Each row is a point on a landscape with many valleys, with its height.
A ball rolls from a point to the lowest of its 2 nearest points, and stops where none of them is lower. Distance is the straight distance between rows; heights are no part of it.
z312 (h 388): [143 138 167 202 117 114  70 153 111 128  99 130  80 148 165 111  70 159
 145 134 145 151 144 172 140 138 152  79 113 114 182 120  98 110 125  85
 102 140 106 124 126 122  79  87 100 163 133 103 143 124 167 140 146  99
 115 140 195 153 111 122 167 148 123 110 118 128 130 149]
z220 (h 114): [105 133 152  76  97 146 110 114 157 149 124 140  81 205 118 100 151 120
 144 153 142 131  95 149 174 133  82 161 137 134 137 180 155 152 126 151
 119 118 138  94 113 135 181 113 177 181 148 146 108 134 148 144 101 117
 152 136 117 141 151 116 182 123 169  83 166  82 125 121]
z462 (h 404): [136 107 172 111 126  86 123  90 113 144 189 166 133 162  94 123  79  92
 178 117 158 145 148 115 100 155 151 132 219 106 120  80 128 129  99 176
 101  98 165 188 128 128 144 129  66 111 116 114  97  89 117 164  74 123
 121 112 136 161 154 135 173 142 128  98 129 116 141 179]
z275 (h 270): [152 114 119  83 157 127  76  97 120 185 169 123 119 149  76 115 140 139
 107 169 153 131 131 135 129 122 135  85 152 103  87 156 147 148  77 128
 103 114 169 122 157 124 159 140 151  88 179 139 155 123 136 157 123 185
 114 116  95 111  89 154 142 138 160 115 124 168 119  98]
z807 (h 295): [127 108 148 116 142 129  87 106 133 117 153 151 142 134 151 115 113  98
 168 120  87 123  80 137  86 121 115 140 118  62  89 114 160  86 146 116
 140 124  91 101 118 126 126  62 113 141 187 150 119 131 142 128 149 144
 146 155 128 131 117 130 147 116 147 137 110 170 122 111]
z162 (h 352): [147 172  87 180 179  97 139 174 118 107 159 119 110 150 103  91 130 139
 103 175 172 104 205 159 153 133 168  25 139 172 111  90  99 165  98 175
 102 121 177  93 136 130 149 167 150 112 122 146 129 126  90 150  61 149
 127  75 119  72 119 140 133 168  79 132 121 147 154 119]
z3 (h 62): [102 152 149 103 101 168  81 140 143 118 121 146  78 202 146 143 139 108
 109 159 158 123 114 171 176 125  93 122  97 160 140 160 151 166 149  93
 141  85 131  86 110 130 124 117 170 205 164 132 120 137 138 159 105 101
 169 134 157 123 127 103 173 153 155  89 179 114 150 145]
z939 (h 358): [132 113 135 103 138 172 174 128 158 139 102 120 148  75 131 144 107 122
 148  79  75 104  88  74 156 121 132 138 118 116 140 132 106 100 139 124
 147 135 127 145  98 156 164 140 170 153  75 156  78 115 128 119 157 121
 125 167 118 103 166 100  72 119 137 155 130  87 101 146]
z829 (h 208): [140 131 120  92 129 126 113  86 145 102 158 115 117  79 122 126  54 129
 150  99 156 112 183  72 106 129 159  65 152 157 115  72 109 134 127 132
 141 132 130 143 125 169 131 148  64  82 124 148 145  79 115 108 117 122
  79 140 177 198 136 125 127 139 132 139  99 119 147 133]
z756 (h 483): [114 149 150 150 124 122 135 136 139 132  96 135 124 127  85 113 177 139
 134 123 137 129 100 120 193 143 122 178 108 153 162 150 134 120 112 152
 148 145 138 147 125 115 146 116 175 106  77 126 131 141 145 108 155 102
 155 125 112 143 154  91  98 109 151 146 137  63 125 142]
z464 (h 582): [146 120 151  88 113  92 125 134 123 129 118  95 156 144 100 122 175 125
 106 127 155 164 104 107 118 101 102 188 117 120 161 176 140 111 111 131
 132 105 132 119 159 123 103 135 134 114 112 118 180 111 147 134 163 125
 139 119 106 141 120 119 159  97 162  91 121 115 121 104]
z788 (h 227): [116 123 117 132 133 128 118 100 141 144 134 132  79 123 133 139  65 103
 148 114 185 118 171  72 132 157 141  83 143 158 153  76  93 127 143 117
 113 133 137 176 106 139 116 116  77  78 122 156 132 105 131 105  95 113
  93  96 194 205 137 165 106 160 137 117 126 107 154 145]
z768 (h 345): [101 125 119 148 122 146 183 130 125 110  88 126 124 150 133 155 110  94
 152  93 170 113 129  92 125 128  97 141  76 170 171 125 104 100 159 118
 149 148 120 154 102  85 144 125 132 100  89 140 132 131 150  76 131  68
 146  97 174 181 139 159  64 144 164 124 158  76 164 132]
z780 (h 520): [102 173 119 145 145 125 104 111 145 123 127 116 101  88 117 116 137 134
 170 173 123  92 150 134 123 121 142  99  72 126 105 103 124 120 146 119
 150 178  96  85 115 140 162  61 162 131 136 155 135 156 160 101 142 153
 113 168 148 147 143 125 137 107 153 148 112 119  96 100]
z823 (h 507): [122 175 129 154 143 141 114 124 139 102 133 138 111  68 116 147  85 129
 161 133 144  93 148 109 164 123 147  81  73 144 132 113 121 126 126 118
 153 179 139 129 109 147 122  87 157  90 111 146 131 125 140 104 136 142
 106 150 152 141 149  97  84 120 158 159 135 105 117 121]
z265 (h 29): [136 160 145 120 129 169  89 141 137 163 110  98 102 137 134 157 145 155
 113 145 133 126 118 154 122 111 136 114  68 156 151 177 111 122 108  65
 122 148 100 149 144 131 106 109 168 109 144 129 137 109 144 145 189 141
 144 118 151 106 116 102 111 144 129 129 148 130 105 112]
z802 (h 100): [142 121 146 127 122  76 153 160 110  97 137 103 167 118 105  88 132 145
 156 100 109 165 138  91 108 145 169 138 173 131 165 123 114 120 103 181
 100 103 127 125 143 154 146 151  67 134  54 114 149  69 110 112 115 110
 131 154  89 121 163 120 156 104  92 100  88 114 131 143]
z294 (h 298): [155 119 111  98 172 126 120 122 152 158 179 104 147 115  91 145 133 116
 107 150 168 107 143 108 110 110 139  68 148 134  96 155 102 164  94 150
 119 115 173 121 152 125 172 176 161  99 148 152 161  97 128 159 107 167
 149  98 105  94  94 141  98 116 131 116 132 154 129 103]
z830 (h 392): [123 127 127 197 149 101 151 164 115 114  94 152 155 135 139 111 155 116
 120 136 102 114 118 151 125 123 138 137  69 104 112 102 151 111 130 171
 163 137 143  97 138 110 153 104 154 134 125 134 101 172 164 111 157 126
 123 138 119 107 112 122 127 124 140 162 119 143 132 113]
z185 (h 4): [133 142 150 125  96 153 111 163  99 130 112 150 103 219 141 132 135 112
  84 140 114 148 107 166 144 103  83 111 105 132 121 189 154 134 122 128
 111  71 163 100 118 140 145 140 176 210 153 140 117 139 141 178 113  98
 180 143 143  92 116  94 167 151 157  81 167 151 144 157]
z536 (h 494): [105 164 157 136 109 128 128 132 146 124  98 126 115  91 115 107 129 123
 152 101 140 107 111 103 182 118 139 156  74 125 151 121 140  98 144 112
 153 145 124 113 105 145 131  73 172 125  98 153 102 117 173 112 163 121
 105 150 153 169 153  88 106 115 178 141 135  75 122 142]
z170 (h 462): [116 118 141 155  92 138 149 121 119 110  80 139 118 157 131 148 119 133
 158 105 143 176 116 154 136 158 105 201 147 159 185 159 109 101 143  96
 130 168  98 185 139  82  91 152 102 141 112  70 169 139 125  77 136  69
 132 107 139 153 152 123 111 138 114  94 136  73 130 152]
z123 (h 616): [125  98 129  90 134 139 183 152 143 153 111 116 143 146 159 139 200 123
  86 118 110 127  89  95 137 134  96 194 148 157 149 164 100 113 147 146
 122  88 115 148 137 124 123 168 136 153  86 142 114 133 134 128 136  93
 164 120 102  99 124 135 114 110 106 126 139 105 118 137]
z28 (h 89): [137 148 128 104 116 170 126 117 110 130 116 111 119 195 141 166 145 148
 117 146 134 141 142 156  81  95 112 105  98 176 135 195  95 132 116  94
 115 153 111 132 140 102 147 165 160 134 150 109 150 121 135 116 138 139
 187 122 124  92 113 129 128 145 134  99 147 159 122 102]
z108 (h 272): [131 129 106 106 163 111  86 113 139 176 131 108 142  68  82 118 185 152
  49 167 137  96 102 109 176 121 126 121 140 102  98 147 144 152 119 124
 115 102 163 103 149 114 123 139 185  94 138 139 165 137 139 164 135 157
 137 123  86 121  83 145  95 110 117 152 130 128 127  92]
z741 (h 610): [112  72 118  88 138 109 201 157 123 146 109 103 184 148 172 148 207 124
  80 103  95 135  75 129 111 115  90 226 153 121 131 124 129 106 155 134
 117  62 131 122 140 128  97 152 145 116  76 143  99 139  95 162 156 102
 146 104  83 114 109 149 146 119 109 142 150 140 115 136]
z731 (h 368): [103 102 128 163 139 113 165 126 124 158  93 130 127 153 112 123 113 126
 161 133 144 111 139 129 114 127 117 111  88 128 119 108 134 111 129 161
 118 143 145 122 113 129 189 117 160 107 115 137 111 145 158  96 123 111
 133 135 149 148 155 121 122 135 166 128 134 130 128 122]
z329 (h 417): [132 154 153 176 142 100 149 156 127  97 143 147 154 129 162 120 117 107
 173 149  87 121 127 185  78 101 151 120  90  88  88 103 143 114 149 181
 165 158 114 122 132 127 143 103 126 167 133 146  88 152 140 144 135 135
 122 150 133  68 150 102 164 117 135 155 122 136 104 139]
z382 (h 555): [150 129 143 130  96  86  87 116  81 102 183 129 155 140  96 108 165  97
 109 202 174 133 183 109 107  94 105 108 114  99  79 121 152 144 117 159
 106 102 137  69 138 119 114  82 110 110 185 133 205 138 131 110  87 162
 168 138 121 106 113 131 152  62 153  97 103 187 141 110]
z618 (h 533): [113 136 120 126 145 110 112  86 121 126 169 131 125 129 104  93 151  98
 144 181 165  91 147 130 129 125 126 116 109  97  81  94 160 150 146 137
 147 152 123  79 114 136 152  66 141 110 174 144 135 158 138 117  96 172
 118 134 125 149 116 140 154  98 144 139  97 145 130  99]
z373 (h 32): [121 118 117 105 107  92 126 164  99  96 143 121 170  71 110  96 171 164
  85 114 100 154 150  89 156 147 165 131 207 131 137 114 150 166  87 162
 102  89 149 102 141 167 138 178  75 164  72  98 149 110 103 154 126 124
 106 156  72 118 124  96 172 102  67 110  87 123 134 143]
z105 (h 603): [ 96  91 132  84 121 108 210 143 151 141 117 113 196 119 155 159 221  88
 115 114  94 133  64  96  93 121  91 252 139  97 119 140 110  68 180 168
 148  96 102 147 121 141 116  86 139 113  86 155  91 155 108 138 154 113
 169 119  95 119 156 126 131  72 134 156 134 115  92 138]
z962 (h 284): [142 119  68 136 146 113 138 102 103 144 132 112 106 145 110 142 112 134
 133 160 161 113 190 114  87 126 122  49 134 182 105 101  90 134 117 141
  99 142 145 130 131 117 145 168 133  75 146 139 159 117 107  85  82 132
 125  96 149 126 126 162 123 155 126 134 115 161 161 102]
z592 (h 434): [147 146 135 165 112 137 195 130 129 104 126 125 115 116 135 159  72 114
 193  94 114 172 161 123  87 138 139 121 148 155 152 124  78  90 144 133
 137 170  89 212 111 111 132 147  74 117  59 106 139  99 126  72 118  94
 120 140 176 125 193 127  96 121 111 117 116  90 122 162]
z277 (h 575): [131 124 133 142 109  74 124 142  69 122 135 125 177 171  85 120 160 120
  79 123 145 174 152 103  87  85 111 159 103  88 146 170 161  99  94 157
 113  92 158  90 156 103 123 135 130 126 133  98 225 130 170 128 170 111
 175 124 110 110 113 127 151  98 163  86 107 157 148 117]
z582 (h 349): [109  96 124 170 113 113 122 123  89 140  89 143 112 155 151 129 120 126
 144 133 151 139 155 138 125 141 116 111 122 131 145  90 127  97 163 123
 111 123 121 149 114 116 119 104 130 115 155 131 132 147 134  80 106 107
 130 130 172 159 131 136 144 129 133 127 146 151 149 124]
z110 (h 117): [122 160 116 131  81 138 116 157  93 118 109 134  77 215 149 132 105 149
 120 138 144 150 158 168 111  94 105  57  91 173 154 180 110 145 116 115
  93 110 138  99 140 114 140 155 157 164 168 105 161 112 117 106  95 123
 176 110 170  94 125 136 164 165 146  85 155 188 151 109]
z393 (h 111): [118 132  85 127 123  90 136 157 100  67 146 133 174  75  92  92 164 155
  87 134  90 123 133 102 151 141 154 142 173 130 114  99 161 158 108 172
 148 126 137  81 140 131 131 141  95 142 127 107 171 133  93 125 100 152
 122 125  55 102 118 118 124  98  66 144  78 145 134  97]
z941 (h 566): [164 136 135 130 122  75 102 148  99  86 165 110 180 127 110  97 142 107
  91 150 159 133 146 100  92 102 120 115  80  82  97 134 159 134 111 152
 125  92 159  66 156 114  96 126  98 124 149 133 209 116 161 139 136 146
 142 118 109 122  82 136 149  88 152 105  97 184 140 111]
z631 (h 545): [125 129 118 129 116  88  98  90  86 123 166 143 155 158 116 107 157  99
 117 188 145 123 153 149 104  91 107 141 103  66  56 116 187 142 138 160
 123 107 140  88 128 118 140  65 133 123 203 118 175 170 151 127  96 181
 139 136 121 113 109 133 208  88 172 107 114 184 139 114]
z478 (h 384): [146 162 135 105 132 125 137 144 154 113 120 122 131  63 117 144  80 176
 158  69  89 160 145 101 121 128 187 121 156 139 150 146 120 135  88 141
 142 167 128 177 126 167 140 191 101 147  74 131 113  94 114 125 163 128
  48 168 133 118 176  82 126 126 106 127 114  80 113 162]
z850 (h 376): [106 162 125 188 106 129  58 136 119  76 113 143 147  93 141 108  82 163
 135 111  83 136 115 182 142 149 163 100 131 117 144  78 150 120 137  86
 121 144  92 124 141 129  54  97  86 136 179  91 130 121  75 100 136 124
 103 136 125 137 113 100 129 149  82 177 148 189 154 120]
z323 (h 253): [113 112  75 149 151 157 156  89 146 129 116 149 103 141 153 130 106 142
 147 123 124  87 102 171 124 143 126 124 105 128 109 126 139 130 146 122
 169 186 124 128 126 112 156 131 144 119 185 112  75 174 138  95 138 141
  96 108 146 150 131 176 120 156 133 159 110 133 123  92]
z15 (h 241): [135 113  87  69 129 107  94  83 122 180 166 105 140  92  95 128 159 138
  72 144 164 115 137 100 135 112 127 130 174 104  95 129 170 172 115 101
  95 103 156 114 150 143 116 164 135  92 168 113 163 140 132 139 116 159
 107 123  94 151  95 163 156 126 120 130 103 157 148 105]
z419 (h 220): [124 128 159 118 148 192 136 129 159 203 113 105  90 105 152 141 146 136
 113 135  90 105 117 136 140 101 111  99 128 133 119 156 119 132 122 102
 110 119 111 132  97 170 169 115 200 177 108 153  96 159 151 197 158 148
 138 216 143  74 143  95 149 106 127 123 131  94  65 165]
z568 (h 176): [ 98 102  47 102 122 110 132 124 119  77 118 122 184  83 114 105 161 148
 105 121  71 112  92 100 140 151 149 165 171 107  99  98 179 142 117 151
 143 145 123  68 135 142 168 132 121 151 134 109 116 145  77  92 113 148
  86 143  46 137 127 150 135 105 107 169  83 181 130  71]
z247 (h 205): [139 131 136  96 139 132 163 135 165 127 132 145 134 105 142 112 120 124
 159  99 116 115 109 115 148 148 150 170 152 125 140 113 139 115 138 134
 145 122 127 163 117 146 114 135 102 109  94 147  63  99 109 153 133 110
  84 121 121 167 154 118 109 142 115 160 137  97 140 167]
z252 (h 259): [124  95  92 143 165 122 144 113 139 163 113 104 106 116 129 145 121 132
 130 138 176 104 175  88 107 153 142  77 144 166 131  77  88 126 128 135
  87 102 129 141 120 146 128 159 124  70  99 163 145 113 119  77  96 126
 121 109 144 162 122 159  95 146 102 139 132 135 134 125]
z126 (h 424): [130 124 165 142 137  62 147 126 110 112 192 157 153 169 134  79 110  87
 182 116 139 146 170 149 101 159 144 151 188  75 109  89 126 132 109 208
 125  97 147 143 132 128 150 134  80 142 121 110  86 124 127 169  94 108
 102 111 110 143 148 139 210 135 117  98 114 113 135 181]
z758 (h 297): [143 123 124  83 165 117 109 120 143 193 148  74 127  76 125 139 185 143
  89 151 148 113 152  87 121 124 114 111 118 109 127 134 113 127 114  99
  95 118 135 128 154 136 112 126 160  78 125 161 171 123 151 159 157 165
 136 140 133 128  87 127 110 101 123 128 117 127  85 112]
z818 (h 81): [128 143 131 145 136 171  69 115 136 194 106 151  77 140 106 157 116 157
 120 142 155 119 110 158 182 128 117 106  78 139 162 165 132 131 104  82
  89 149 159 148 149 130  93  98 192  88 153 111 147 137 150 126 164 148
 151 105 145 124 104 110  66 168 142 131 158 138 127 118]
z361 (h 377): [140 104 145  84 105 133 114  95 127 135 180 180 142 150 102 136 108 101
 133 120 120 127 116 122 151 144 120 134 200 121  92 125 161 170 111 159
 123  92 163 149 123 136 132 162  91 124 133 124 100 109  92 161  74 132
 135 115  99 128 149 133 134 149 117 113 147 147 158 154]
z564 (h 64): [119 130 134 161  89 144 110 168  73 124 113 161  84 233 164 120 130 133
 109 161 134 139 172 182 145 112  90  83 126 125 131 152 151 156 120 139
 110  81 157  88 118 124 154 159 149 191 166 101 147 142 135 142  57 111
 184 129 156  96 133 118 179 138 136  79 158 163 146 142]
z472 (h 588): [148  86 138  72 128 106 107 120 153 126 143 119 168 111 117 115 159 103
  97 115 142 144  89  81 149 131  98 209 145  82 142 151 147 107 151 128
 119  73 132 113 136 118  70 120 116 111 106 138 162 111 138 161 151 111
 143 113 102 160 106 136 106 113 147 128 123 108 117 130]
z748 (h 228): [126  91  91 113 130 120 136 114 118 115 140 145 181 106 121 127 150 139
 122 141  65 116  86 113 107 132 124 149 151  86  76 128 173 124 113 168
 143 129 126  78 122 125 159 139 133 161 154 135 115 153 113 117 143 157
 126 150  73  78 109 141 129  92 139 147  98 167 112  92]
z226 (h 362): [134 161 138 136 129 123 129 154 160  78 105 112 164  80 123 118  81 165
 144  85  99 135 113 110 106 120 176 113 120 109 131 136 125 125  94 140
 165 176 122 116 142 161 158 156 125 148  88 135 115  98 133 121 171 129
  59 136 126 117 126 101 106 143 130 142  94 104 123 123]
z444 (h 144): [124 138 158 135 116 114 134 140 133 123 122 115 107 155 100 105 131 126
 168 119 139 168 141 111 134 147 146 144 161 177 178 144 101 133 104 153
 101 121 132 160 128 124 148 145 108 108  68 136 131  95 116 119 127 102
 128 126 100 134 165  95 153 130 121 103 121  93 129 159]
z351 (h 403): [136  87 144 112 128 162 138 123 134 172 154 121  91 112 180 162 118  93
 119 137 135 141 143  96 114 127 117 124 149 142 146 113  89 115 193  64
 121 117 118 165 119 119  66 119  88 132 118 136 148 140 128 151 113 108
 165 121 169 144 109 163  88 111 107 120 155  98 112 176]
z24 (h 266): [128 127 122 113 142 133  98 120 109 123 134 144 165 108 127 148 147 140
 139 115  70 130  75 137  88 119 138 160 130  84  98 118 156  89 137 132
 133 127  92 133 123 126 126  84 120 130 158 139 102 129  97 112 159 172
 123 157  94  86 133 122 120  92 125 164 120 188 102 107]
z706 (h 595): [127  87 134 111 132  86 173 130 150 111 148 118 189  98 131 138 182  88
 126 106 122 147 105  67 111 128  97 230 125  93 132 118 113  89 176 145
 146 107 106 136 108 120  86  93  97 103  82 136 159 124 128 123 142  97
 154 114 113 142 140 131  74  75 130 152 123 110 101 137]
z820 (h 301): [139 164 142 139 147 147 129 145 124 113 130 138 180  97 120 160 135 133
 151 107  71 123  85 154  71 111 147 152 114 120  90 143 137 120 115 164
 162 138 121 158 135 110 128 119 141 113 127 144  71 138  85 121 165 149
 114 118  86  81 136 115  86 115 125 175 155 156 120 120]
z38 (h 196): [129 138  75  73 107 128  88  72 144 129 163 107 157 100  96 132 144 140
  90 161 138 106 120 144 156 117 141 136 158 117  71 128 184 195 113  98
 133 133 160 106 131 123 116 160 137  61 213  99 115 150  77 157 109 178
  64  93  84 153  95 151 165 152 124 136 129 175 178  88]
z611 (h 351): [137 105 130  67 125 124 115 100 121 104 164 161 144 153 118 124 109  90
 169 128 108 136  99 117 108 143 111 136 188 115 106 105 138 145 156 150
 131  95 111 144 120 104 119 102  58 128 161 150  74  93  73 140  84 126
 137  99 101 121 136 146 123 127 103 132 139 174 145 124]
z584 (h 342): [ 99 166  95 162 110 126  76 121 124  62 152 129 157 106 123 106  80 184
 124 129 101 151 138 178  99 139 143 102 139 117 130  74 150 154 124 109
 126 175  99  98 155 134  84 121  62 105 210  88 140 136  71  89 124 155
  95 113 116 139  90 126 168 153  87 167 114 206 193  99]
z841 (h 320): [103 113 111 166 125 154 169 115 138 108  94 144 120 107 185 175 110 111
 140  94 145 115 116 130 141 144 111 140  96 157 143  89 115  97 200  86
 160 163  94 153 101 107  98 101 114  97 119 109 109 145 119  73 128  98
 135 105 176 181 125 166  79 138 122 165 151 113 144 131]
z532 (h 621): [105 100 139  87 104 149 148 144 125 155  79  97 146 213 115 142 189 125
 112 100 101 156  62 105 152 130  80 215 113 152 187 179 128  96 104 143
 114  99 112 118 149 119 156 160 190 164  86 129 137 133 131 115 155  85
 203 134  93 115 108 135 118 125 136 111 148  87 122 119]
z833 (h 156): [129 133 154  68 130 159 125 104 150 161 140 132 116 100 149 157 123 120
 137 115 107 113  98 115 135 115 115 129 147 152 109 137 131 147 154  95
 131 100 111 173 107 154 124 139 130 133 120 157  54 102  87 161 111 136
 131 148 127 115 154 101 128 120 120 142 172 120 119 151]
z817 (h 323): [175 152 107 128 172 119 125 171 139 127 188 129 122 146 104 111 137 123
 120 161 162 113 167 143 130 100 140  57 147 152 105 140 103 187  92 171
 128 108 182 121 151 136 161 177 144 145 125 157 131 109 101 174  79 169
 137  86  94  62 111 130 125 131 109 122 149 150 123 121]
z68 (h 336): [134 158 128 130 141 163 151 149 138 111  99 120 160  80 125 167 102 156
 130  82  54 120  95 132 125 109 156 138 105 130 127 139 129 127 108 125
 173 178 123 137 120 130 151 154 168 150  91 139  81 118 122 114 184 136
  89 146 105  89 146  85  69 136 133 159 143 110 107 117]
z207 (h 406): [126 174 133 148 117 162  80 116 154  83 120 122 124  86 129 123  70 162
 161 103 104 145 112 151 123 152 158 120 125 143 163 115 123 121 126  74
 127 179  83 144 127 124  80  91  79  98 130 105 129 101  88  88 151 129
  82 127 141 156 115 100  81 150 105 176 134 143 132 114]
z342 (h 381): [121 105 130 145 145 159 200 157 145 111 105 138 150 103 183 151 113 108
 148 103  90 108 120 127  91 132 126 141 100 132 126 115  98  96 165 128
 156 132  91 138 116 139 142 130 112 163  94 143  69 138 119 131 137 104
 128 132 131 114 147 127  89 124 112 151 132 116 100 134]
z526 (h 207): [117 126  93  93 131 148 136  89 167 105 116 150  91 148 123 108 104 117
 123 138 155 101 103 167 140 144 117 128 111 125 109 157 144 163 139 106
 175 147 122 106 124 107 166 126 144 112 182 124 103 136 138 136  99 136
  87  97 141 187 119 182 139 178 166 117 122 124 155  83]
z827 (h 386): [148  60 156 160 110 130 111 150 117 161 117 115 104 126 182 127 110 117
  93 121 146 146 146 103 150 145 119 117 151 122 198 110 106 106 160  84
  94  89 130 121 120 129  48 115  84 145 125 128 154 110 165 164 116 111
 152 123 182 163  94 165 116 139 129  92 133 112 128 147]
z668 (h 155): [154 141 107 127 150 120 111 120 138 109 153  90 130  74 131 156  65 152
 126 102 137 125 175 113  66 110 168  52 149 131  88  69 112 127 113 136
 140 147 140 143 158 161 115 156  72  97 165 142 122 105  94 113 124 145
  54 123 162 123 113 142 148 156 121 164 102 165 146 134]
z957 (h 473): [119 133 168 159  81 141 125 148 110 118  82 138 123 154  94 154 156 127
 128 114 132 158 107 130 174 129  96 199 120 166 169 177 132 115 132 106
 119 137 111 165 114 101 111 145 144 145  86  85 165 137 127 100 151  90
 170 133 110 139 154 102  90 106 136 110 147  80 133 143]
z586 (h 183): [151 109 132 114 137 119 123 116 142 140 113 107 128 149 133 117 101 132
 150  94 142 145 111  96 116 144 138 134 136 152 191 107 107 116 102 121
 116 104 129 167 133 134 120 135 114  95  98 156  95  83 103 116 136 115
 100 105 132 158 135 140 117 165 134 120 148 118 145 133]
z340 (h 249): [125 156  89 122 156 118  88 100 122 133 167 135 129 140  96  77 126 151
 114 184 150 119 144 188 153 137 147 106 145 109  81 114 154 181  90 110
 127 121 155 123 145 116 114 133 117 107 201  96 118 148  85 159  98 189
  90  77  88 121  90 148 195 141 106 137 115 182 145 111]
z798 (h 162): [104 125 109  86 147 148 128 120 167 128 127 147  83 179 118 111 119  92
 151 137 139  87  85 152 148 131 110 139 133 114 116 184 142 154 113 131
 163 145 129  97 122 115 200 122 184 157 155 146  75 144 148 155 119 138
 109 123 120 147 122 146 139 150 169 110 131 102 110  97]
z55 (h 195): [123 120 184  74 120 173 128 115 141 202 113 108  89 140 162 139 152 137
 117 119  99 144 108 126 143 105 106 143 162 135 138 150 123 131 130  77
  86  95 109 153 107 170 135 126 175 162 123 148  87 131 132 175 149 136
 149 185 132  97 139 101 191 131 113 116 149 119  87 172]
z405 (h 449): [123 122 146 162  79 139 170 110 112 113  96 147 102 125 130 165  70 117
 168  95 120 163 155 132 105 131 127 147 144 148 132 136  98 113 156 107
 134 200 105 184 128  94 117 150  77 122 135  76 151 126 153  69 138  98
 122 131 176 157 162 135 130 142 139 110 109  95 137 141]
z986 (h 278): [126 171 146 172 132 144 183 152 124 154 108 141 108 105 117 148 149 146
 114 142 114 103 136 159 135 127 136 132  86 154 111 151 115 125 116 130
 143 176 138 163 125 122 154 106 185 146  92 111 113 183 172 137 173 128
 165 157 133  77 163 102 111 106 125 152 140  90  92 140]
z322 (h 168): [130 110 111 151 139 163 121 140 131 177 112 122  70 123 151 152 161 116
  65 162 184  94 144 120 193 143  97 102  95 135 140 152 105 145 159  76
 124 123 155 109 116 117  94 135 151 135 132 121 173 149 183 150 108 126
 184 116 163 138  97 156  75 159 125 107 143  93 133 127]
z812 (h 369): [133  90 126 195 118 119 104 145 108 122  96 120 106 154 172 111  89 119
 136 129 163 143 139 122 127 149 126  77 112 120 177 100 108  99 151  91
 102 135 120 106 111 111  96  93  95 143 131 135 150 118 173 119 116  89
 115 118 190 176  95 155 114 158 133 104 129 136 135 123]
z70 (h 322): [135  67 140 111 140 121 128 104 121 129 158 161 138 148 131 119 116  86
 173 115 107 119  88 109 101 141 116 124 157  69  92  93 146  95 155 158
 125  96 132 123 122 108 143  80 102 130 151 133 101 130 126 123  95 125
 146 132 122 119 112 153 101 117 138 125 115 152 117 116]
z243 (h 129): [127 128 112 150 138 160  71 103 155 166 119 146  74 145 125 138 123 117
 105 155 195 108 126 165 166 139 103 102  89 137 131 151 115 142 155  69
 117 146 131 124 125  81  82  95 143 103 179 127 153 135 133 136 113 145
 158  86 154 149  89 150  78 161 144 119 155 123 140 111]
z901 (h 408): [147 146 157 137 123 146  93 137 135 114 125 117 112 101 153 102  72 163
 154 108 110 162 137 157 126 159 170 130 138 117 172 108 109 116 133  84
 113 155  89 142 130 143  81 121  72 157 128  93 120 106 145 130 162 140
  64 161 152 174 123 119 158 144 100 132 107 109 110 142]
z112 (h 418): [163 139 169 109 144 145 176 138 147 120 172  99 111 103 155 143  91 100
 161 109 125 161 161 102  77 131 153 120 143 156 151 126  72 118 130 128
 132 122  88 192 128 140 113 143  82 112  67 140 126  96 112 146 133 124
 117 136 138 105 172 125 123  95  84 124 114  93  93 166]
z991 (h 306): [102 149 111 158 102 134 156 134 106 148 109 140 134 111 132 147 196 154
  88 160 105 108 151 141 141 114  94 154  92 143  74 145 142 141 139 141
 131 133 119 115 114 123 144 129 182 150 139  99 141 179 154 125 138 131
 167 167 132 108 146 118 136  82 141 126 136 115 110 130]
z838 (h 401): [168 135 145 115 123 133 174 145 139 140 137 112 119  84 134 166  81 154
 129  53 115 165 168  96 100 119 168 134 190 164 164 138  94 136 111 129
 116 123 120 199 118 173 103 208  72 118  70 113 122  95 101 136 144 121
  84 131 135 124 181 113 146 126 107 116 119  93 112 190]
z511 (h 251): [110 155 153 153 152 145 174 151 133 157 111 120  94 113 144 127 192 135
  85 159  86 101 134 141 151 105 136 110  76 140 104 152 110 114 128 143
 144 146 116 114 113 141 165  96 215 188  95 146 108 178 177 177 180 125
 172 193 135  45 152  92 111  88 103 148 130  91  61 141]
z757 (h 198): [140 135 110 150 133 142 102 148 123 158  98 133  84 105 145 139 166 159
  31 164 140 101 145 137 202 121 128  72  96 141 118 159 131 163 129  89
 107 117 169  91 134 134 102 158 182 159 141 131 168 160 163 175 127 134
 168 145 147 100 100 111  93 151 123 111 128 129 141 121]
z44 (h 443): [138 135 160 181 144  84 120 159  94  88 144 154 139 146 148  78  97 114
 180 138  95 139 161 195 107 150 155 117 153  76 113  62 124 115 118 192
 138 111 119 110 129 130 141 111  90 194 124 118  99 131 140 142 110 129
 113 159 129  98 141 123 175 134  97 123 107 133 120 161]
z139 (h 296): [130 151  99 148 121 116  97 118 121  66 158 128 160 143 107  75 109 158
 131 151 132 128 116 199 135 160 158 127 155 110 114 109 166 162  89 128
 152 153 124  96 155 121 113 137  84 126 167  92 111 132  78 143 108 157
  83  81  81 143  91 134 158 159  70 143 109 174 166 109]
z29 (h 360): [101 124 124 166 113 109 167 142 110  96  79 108 140 191 113 116 111  99
 149  93 185 147 135 108 130 129 108 151  61 158 188 132 100 105 124 144
 142 133 137 128 129 112 147 144 135  96  68 143 166 124 162  74 142  74
 144  94 158 162 137 137 127 154 177  86 124  71 163 132]
z203 (h 290): [107 122  92 133 115 151 159  97 147 123  79 151 114  92 159 140 113 146
 148  93 110  98 102 133 146 135 124 155 123 151 128 121 136 125 152  89
 150 180 107 137 116 128 136 138 126 122 136 103 103 150 125  78 127 125
  97 127 146 170 141 149  87 158 151 167 136 107 130 113]

Call two points neighbours if one is among the 2 nearest of the other. Go from one point of each pair to the other, from neighbour to neighbour, staying as low as possible. Name the highest point that can't be avoided.
z373, z833 => z247
z265, z185 => z110
z38, z265 => z108

Where does a ball stop that starts at each point below?
z768 => z185
z207 => z38
z823 => z68
z162 => z668
z105 => z68
z532 => z68
